Points on a hilly landscape, in no order, each with its height.
A climber steps from a point to the highest of its 4 nearest points, and stops where none of them is higher. Distance is the straight distance between rows; heights are no part of it.
j710 (h 39.1): [126  89 106  83  80  98 125 119 122 161 123 128 141 147 101 100 146 125
  82 147 158 134  83  98]
j669 (h 78.6): [122 143 102 165 136 148  98 109 104  64  97 130 146 146 164 147 135 140
 141 104 192 149 177 137]
j49 (h 81.2): [108  70 165 139 114 127 158 135 111 174 192 122 116  66 102 186  87 110
 101 158  88 142 119  98]
j665 (h 89.7): [113 125 183 139 109 122 157 150 138 167 128 136 149  70 117 190  80 158
 100 168 106 162  96 145]
j385 (h 45.2): [130 126 103  85  87 119 120 138 139 147 132 144 110 155 118  78 172 135
 107 131 113 106 105  92]
j289 (h 62.7): [140 112 157  65  91 123 103 155 122 161 125 165 107 166 131  70 149 136
  81 153 125 103 138 108]
j156 (h 4.4): [ 98 100 115 122 139  80 172 128 153 121 148 113 146 168  97 104 181 128
 151 117 127 109  81  77]
j592 (h 53.7): [188 166  96 126 193  95 111 158 161 109 134 131 149 106 125 125 142 119
 207  83 100  84 150 130]
j108 (h 63.2): [170 122 165 137 123 135 141  94 122 162 130 120  88  80  70 156 108  95
  98 150  89 139 107 155]
j955 (h 65.0): [124 150  90 154 175  86 105 135 139  66 125 113 178 133 159 119 167 134
 191  76 156  99 170 116]
j450 (h 80.8): [100 149 159 158 103 146 132 121 130 113 100 140 147 137 150 138  99 167
 122 112 176 177 142 167]
j5 (h 60.1): [108 108 101  69  96 135 139 147 121 141 165 146  88 176 163  60 132 137
 147 117  95  89 149 100]
j558 (h 77.8): [133 179 109 191 114 235 123 128 155 120 146 155 125 130 122 149 153 174
  97 133 176 177 154 157]
j75 (h 36.4): [134 122 110 100  92 123 120 124 124 154 108 134 103 145 101 119 135 129
  70 163 130 118  84 105]
j250 (h 59.8): [126 118  93  91 113 135 139 142 139 140 169 160  90 187 129  59 150 126
 153 110  86  78 134  93]
j411 (h 69.5): [140  97 161  67  90 138  80 146 106 162 108 175 103 129 111  90 127 111
  87 180 135 116 154 140]
j41 (h 85.6): [109 135 198 172 143 144 159 117 135 119 119 109 104  88 143 156  82 120
 111  99 173 194 169 165]
j198 (h 71.8): [105  98 119 105  88 121 136 121 125 166 109 112 153 118  95 131 114 136
  97 158 151 152  60 122]
j7 (h 39.0): [166 108 154 132  77 132 137 107 109 179 193 126  86  29  89 157 120  87
 140 127  43 138 153 106]
j535 (h 63.9): [124 119 153  59  86 131 105 169  89 185 109 156 128 150 156  71 115 124
 100 175 128  95 171 133]
j54 (h 50.9): [133 122  97  92 122 103 150 135 137 130 142 153  90 170 102  63 175 127
 113 115 116  97 112  85]
j546 (h 53.6): [ 95 127 106 144 165  78 159 139 144 100 132 115 181 159 141 106 166 128
 186 104 124 109 118 117]
j960 (h 88.6): [121 121 179 130 126 116 150 127 131 159 121 115 157  85 118 190  61 146
 106 135 144 175 108 153]
j111 (h 59.3): [126 139  66  95 110 140 127 133 158 112 145 137  83 155 148  86 146 140
 146 132  90  93  93  92]
j489 (h 63.7): [153 139 104 149 128  91  93 131 123  83 101 117 163 138 171 130 164 121
 184  89 151 113 141 125]
j671 (h 74.7): [115 141 126 125 112 109 133 118 113  95  92  96 169 160 136 156 132 138
 133 122 145 147 105 142]
j518 (h 59.9): [115 161  83 116 141 120 103 135 111  81  89  94 118 137 169 135 120 153
 177 134  86  80 113 128]
j772 (h 83.7): [152 166 188 163 119 130 125 155 145 160 110 175 138 103 146 166 107 158
  88 125 173 185 155 145]
j678 (h 61.5): [ 99 116 140  58  95 133 120 155  94 166 125 113 111 171 174  68 111 117
 121 144 121 109 159 122]
j714 (h 59.0): [126 151  80  94 124 123 133 134 149 105 157 130 119 147 139 109 133 148
 195 108  79  85 104 103]
j219 (h 81.4): [121  67 136  73  78 121  92 144  93 193 136 166 142 138 109 111 113 121
  61 161 164 111 138 108]
j249 (h 70.2): [130 167 151 185 126 200 132 138 157 141 125 150 109 102 147 155 115 175
  99 139 173 183 167 161]
j452 (h 46.6): [168 170 104 121 200 106 126 146 154 114 163 132 145 108 133 111 111 132
 227  84  95  83 118 153]
j134 (h 55.5): [156 111 136  62 127  83 124 155 102 188 141 159 155 186 122  68 187 116
  87 107 118 107 149  98]
j971 (h 68.3): [ 90 140 130 151 129 103 124 137 117  93  97 114 181 157 159 129 148 171
 171  99 157 140 135 141]
j94 (h 90.4): [141  70 148 114 130 129 139 111 118 159 151 117 112  83  75 159  99  92
  91 164 118 155 110 137]
j747 (h 52.0): [156 180  95 123 171 117  82 142 144  72 112 125 148 105 164 129 133 147
 203  78 117  79 157 129]
j736 (h 81.8): [129 150 155 194 140 164 130  96 120 104 127 109  88 119 140 166 109 115
 119 115 192 167 165 151]
j534 (h 81.3): [157 133 153 166 146 123 108 110 111  81  79 112 112 134 136 159 109 111
 121 122 146 150 137 162]
j755 (h 57.9): [142 130  96 102 142 104 147 140 154 133 167 184  98 179 105  57 171 129
 131  97  98  75 125  68]
j561 (h 43.5): [138  96 113 110 133  82 173 124 144 146 163 148 106 172 104  79 186 129
 109  98 123 105 107  58]
j222 (h 68.9): [149 152 141 144 146 150 105 110 121  96  90  90 107 115 117 145 107 131
  99 148  87 118 101 178]
j905 (h 82.4): [127 170 169 145 112 128 120 139 130 138  94 154 165 133 127 143 129 171
 116 124 151 172 133 171]
j445 (h 67.7): [154 162 131 190 117 185 109 123 152 139 131 169 123 118 128 140 151 162
  63 127 184 183 155 144]
j278 (h 87.2): [122 138 168 132 125 121 141 150 133 129  93 120 170 102 126 175  85 152
 120 149 143 177 108 162]
j295 (h 86.1): [127 148 193 152 130 134 136 137 154 152 120 145 132  69 134 173  81 154
 115 137 135 179 139 160]
j394 (h 80.2): [143 130 145 141 124 114 120 113 103 100  83  84 141 135 129 174 108 125
 109 123 155 160 113 153]
j141 (h 82.0): [154 109 182 159 135  92 133 114 127 144 136  99 106  52  96 188 107  91
 103  99 110 164 128 124]
j476 (h 56.0): [ 99  91 183  76  89 175 127  96 118 181 142 141  85 102 103  98 100  88
 117 177 118 120 153 165]
j303 (h 59.5): [ 98 103 174  49 105 143 131 142  97 171 124 130 100 144 163  72 110 111
 100 176 138 112 162 149]
j807 (h 50.5): [119 107 103 151 224  69 186 144 157 123 158 140 147 161 102 130 143 100
 177 114 106 103  98  91]
j138 (h 56.2): [147 164  74 113 178 113 141 132 172 123 186 145 120 118 116 111 125 135
 204 117  69  74 113 109]
j703 (h 75.5): [147  80 149  92 105 144  99 132 108 184 127 163  92 104  99 102 122 114
  64 181 132 116 161 129]
j720 (h 70.0): [162  90 159 132 115 133 149  99 109 185 168 146  83  60  69 161 123  88
  84 155  93 144 142 118]
j381 (h 58.7): [141 128 136  63 105 114 121 162 109 161 135 169 113 197 155  42 169 139
 101 129 107 104 153 103]
j499 (h 80.6): [112 160 193 179 109 146 139 137 146 129  96 157 133 108 163 161  83 171
 106 113 165 187 144 176]
j831 (h 60.8): [111  98 122  64 116 126 131 139 100 131 136 107  96 199 186  85 112  75
 134 125 126 105 167  97]
j586 (h 51.4): [133 110 119  82  78 138 113 113 124 152 107 140  93 143 130  72 145 126
  82 164 119  94 120 112]
j808 (h 80.5): [115 156 130 222 154 221 133  87 138 109 158 108 116 125 148 162 114 100
 117 133 199 167 183 140]
j298 (h 59.2): [ 82 126 130 152 203 100 158 154 140 104 126 139 185 139 149 103 155 166
 191 109 129 104 152 142]
j180 (h 80.1): [103 139 199 156 156 117 153 115 118 149 130 107 118  56 126 155  74 140
 125 105 148 178 163 144]
j254 (h 29.3): [100 114 106 141 120  77 142 130 130 117 117  95 184 145 115 128 155 133
 154 125 131 139  79 120]
j621 (h 73.1): [108  96 165 133 122 123 171 159 120 176 177 151 112  54 100 200  93 148
 107 169  81 132 113 104]
j931 (h 61.4): [102 134 111 149 225  75 171 159 148 106 142 135 181 131 142 123 143 110
 203  90 117 107 141 125]
j629 (h 14.9): [121 123  64 124 101 101 130 132 141 123 135 105 149 158 120 104 173 126
 121 128 128 129  74  87]
j626 (h 82.6): [ 93 166 114 200 117 232 125 126 161 115 163 117 114 135 151 154 126 156
  98 142 161 170 155 156]
j519 (h 60.4): [ 85 103  88  79 105 151 148 108 122 128 130 117  95 173 171  71 115  96
 141 128 120  94 143  90]
j105 (h 83.1): [137  59 153 122 119 140 122 115  97 185 156 156 112  98  73 157 101 100
  67 164 131 136 123 101]
j35 (h 88.2): [108  96 148 126 107 127 129 133 121 175 145 123 151  99 102 176  77 135
  98 176 130 158  77 135]
j433 (h 58.6): [164 137 109 152 252  79 127 155 160 124 148 146 162 129 115 137 123 101
 195  93 118  94 130 124]
j937 (h 58.9): [ 93 131  64 105 122 154 130 112 139 107 120  99  99 143 154 120 113 130
 145 157  84  88  95 124]
j554 (h 79.6): [131 143 138 147 131 131 105 106 100  86  72 106 161 167 151 171 126 133
 145 108 159 146 134 149]
j966 (h 76.6): [135 144  94 161 144 149  69  98 125  62  98 137 145 142 154 145 138 123
 164  94 194 114 185 123]
j387 (h 79.3): [ 96 149 110 175 116 203 117 111 149  91 127 158 141 159 138 130 149 179
 149 105 172 152 156 159]
j378 (h 56.4): [122 163  61 119 158 107 131 128 144  99 158 112 130 114 154 129 102 129
 199 110  86  74 114 132]
j355 (h 49.6): [163 130 157 138 106 155 149  94 123 173 172 123  85  44  69 135 115  91
 117 145  68 140 117 139]
j326 (h 53.3): [140  99 166 112 102 167 124  91 119 177 161 156  87  78  79 123 128  96
  94 181  90 140 136 146]
j311 (h 83.8): [111 125 184 142 129 117 138 126 126 110 100  95 124 119 138 168  89 136
 112 131 156 168 137 172]
j552 (h 65.5): [128  98 151  82  94 163 115 118 113 168 120 144  80 104 105  97 122 105
  81 185 120 109 134 147]
j716 (h 60.0): [ 96 143 135 144 137 105 141 132 132  91  97 134 195 148 124 115 165 174
 177 104 132 126 120 140]
j624 (h 63.4): [121 139  99 150 187  69 136 158 141  89 144 119 185 146 136 122 160 113
 196  83 137 105 145 111]
j701 (h 80.0): [ 96 144  97 191 138 202 107  95 127  91 119 119 133 131 156 151 138 127
 135 110 206 161 177 156]
j915 (h 73.7): [159 147 128 130 126 132 112 113 113 110  93  92 114 122 105 161 112 106
 100 141 111 143  97 155]
j924 (h 71.9): [155 165 110 197 126 217 111 127 161 117 142 167 160 141 127 123 170 172
  74  92 188 190 162 139]
j374 (h 50.4): [152 128  76 137 160  82 135 138 140 104 136 128 140 143 113 110 177 119
 160 117  93 111  79  82]
j285 (h 60.9): [139 150 106 144 132 119 111 122 109  71  76 110 131 128 148 167 140 141
 132 133  95 116 113 147]
j882 (h 50.6): [148 141  88 136 111 108 120 136 129  98 112  92 141 154 129 131 155 131
 119 133 110 121  85 105]
j591 (h 57.2): [152 127  79 125 189 110 154 131 157 117 178 155 122 146  96  96 154 133
 178 115  86  73  99 101]
j427 (h 59.1): [ 88 112 126  73  73 169 125 128 121 150 111 118  95 170 149  85 108 119
 120 172 113 109 141 126]
j234 (h 88.1): [102 120 176 143 131 115 156 139 130 150 143 101 139  65 110 201  61 126
 118 137  91 166 123 128]
j237 (h 71.5): [112 118 138 117  95 107 142 135 108 142  95  99 188 141 108 144 117 150
 129 137 139 156  70 136]
j99 (h 41.8): [138 121  89  97  90 122 122 120 124 124 108 115 101 145 123 102 146 135
 108 152 111 103  88 114]
j970 (h 66.4): [ 82 138 116 149 145 114 104 115 129  73 116 135 178 153 148 116 157 154
 179  88 168 127 162 142]
j118 (h 56.1): [134 143  74 106 119 117 123 141 138 120 126 130 108 162 135 100 178 130
 129 123  94 100  84  89]
j942 (h 64.1): [ 75 127 112 167 161 122 128 136 159  96 130 162 178 129 152 104 169 167
 189  88 164 114 174 147]
j470 (h 81.6): [146 133 192 169 136 115 133 112 120 129 109  91 121  80 128 187  83 112
 100 100 157 176 131 155]
j611 (h 59.4): [126 117 160  55 128 114 138 149  64 156 124  86 135 172 200  96 120  78
 120 142 136 107 152 111]
j273 (h 76.2): [143 141 109 186 119 181 110 119 166 105 132 187 161 149 107 107 214 178
 114  90 180 156 161 146]
j759 (h 75.6): [188 123 164 146 137 128 131 111 121 126 109 100 104  83  89 161  99 113
 101 130 102 161 110 167]
j801 (h 55.8): [150 172 102 138 146 125  74 122 123  55 102 122 117 126 164 140 127 150
 162 111 122  89 152 133]
j876 (h 56.3): [164 143  89 144 192  81 159 125 157 125 151 135 163 128 105 126 146 104
 183  86  91  84 105  89]
j987 (h 85.1): [ 95  41 148 112 109 134 140 136 121 191 177 153 145  93  94 166  82 128
  83 185 142 138 109 115]
j59 (h 87.7): [164 133 204 176 142  97 136 111 125 126 128  89  99  49 105 170 110 100
 119  98 115 176 140 143]
j68 (h 56.5): [116  93 181  60 125 132 125 144  77 162 107  78 121 172 181  84 104  56
  96 159 149 100 164 135]
j564 (h 58.5): [157 150  76 117 136 101 120 145 139  93 149 137 133 133 123 116 163 125
 183 108  85  82  97  84]
j775 (h 84.5): [156 146 150 195 138 166 103  82 100  74  99 115  97 140 147 150 128 100
 111 124 189 149 163 148]
j672 (h 58.8): [101 134  46  82 125 148 147 120 132 112 173 107 115 144 150  96  98 116
 186 107  98  93 114  86]
j60 (h 65.6): [153 136  96 128 117 130  97 119 109 108  88  95 116 144 117 150 128 114
  97 139 126 132  79 136]
j37 (h 53.5): [120 120 125 113 107 167 115 110 129 133 110 120  68 106 109 116 129 114
 103 175  91 116  93 156]
j145 (h 83.6): [114  98 129 115  94 111 134 113 123 143 110  97 147 120 101 172 102 118
  78 146 141 168  64 133]
j351 (h 62.3): [157 158  77 140 126 104  98 139 126  81  99 114 142 136 152 140 150 135
 162 112 105  97 117 128]

For each start below, name the point where the climber stops.
j445 -> j665
j937 -> j775
j592 -> j775
j876 -> j775
j747 -> j775
j966 -> j41

Write out the way that a climber takes from each point below.
j546 -> j624, j955, j970, j971, j554, j534, j775
j716 -> j971, j554, j534, j775
j807 -> j931, j624, j955, j970, j971, j554, j534, j775
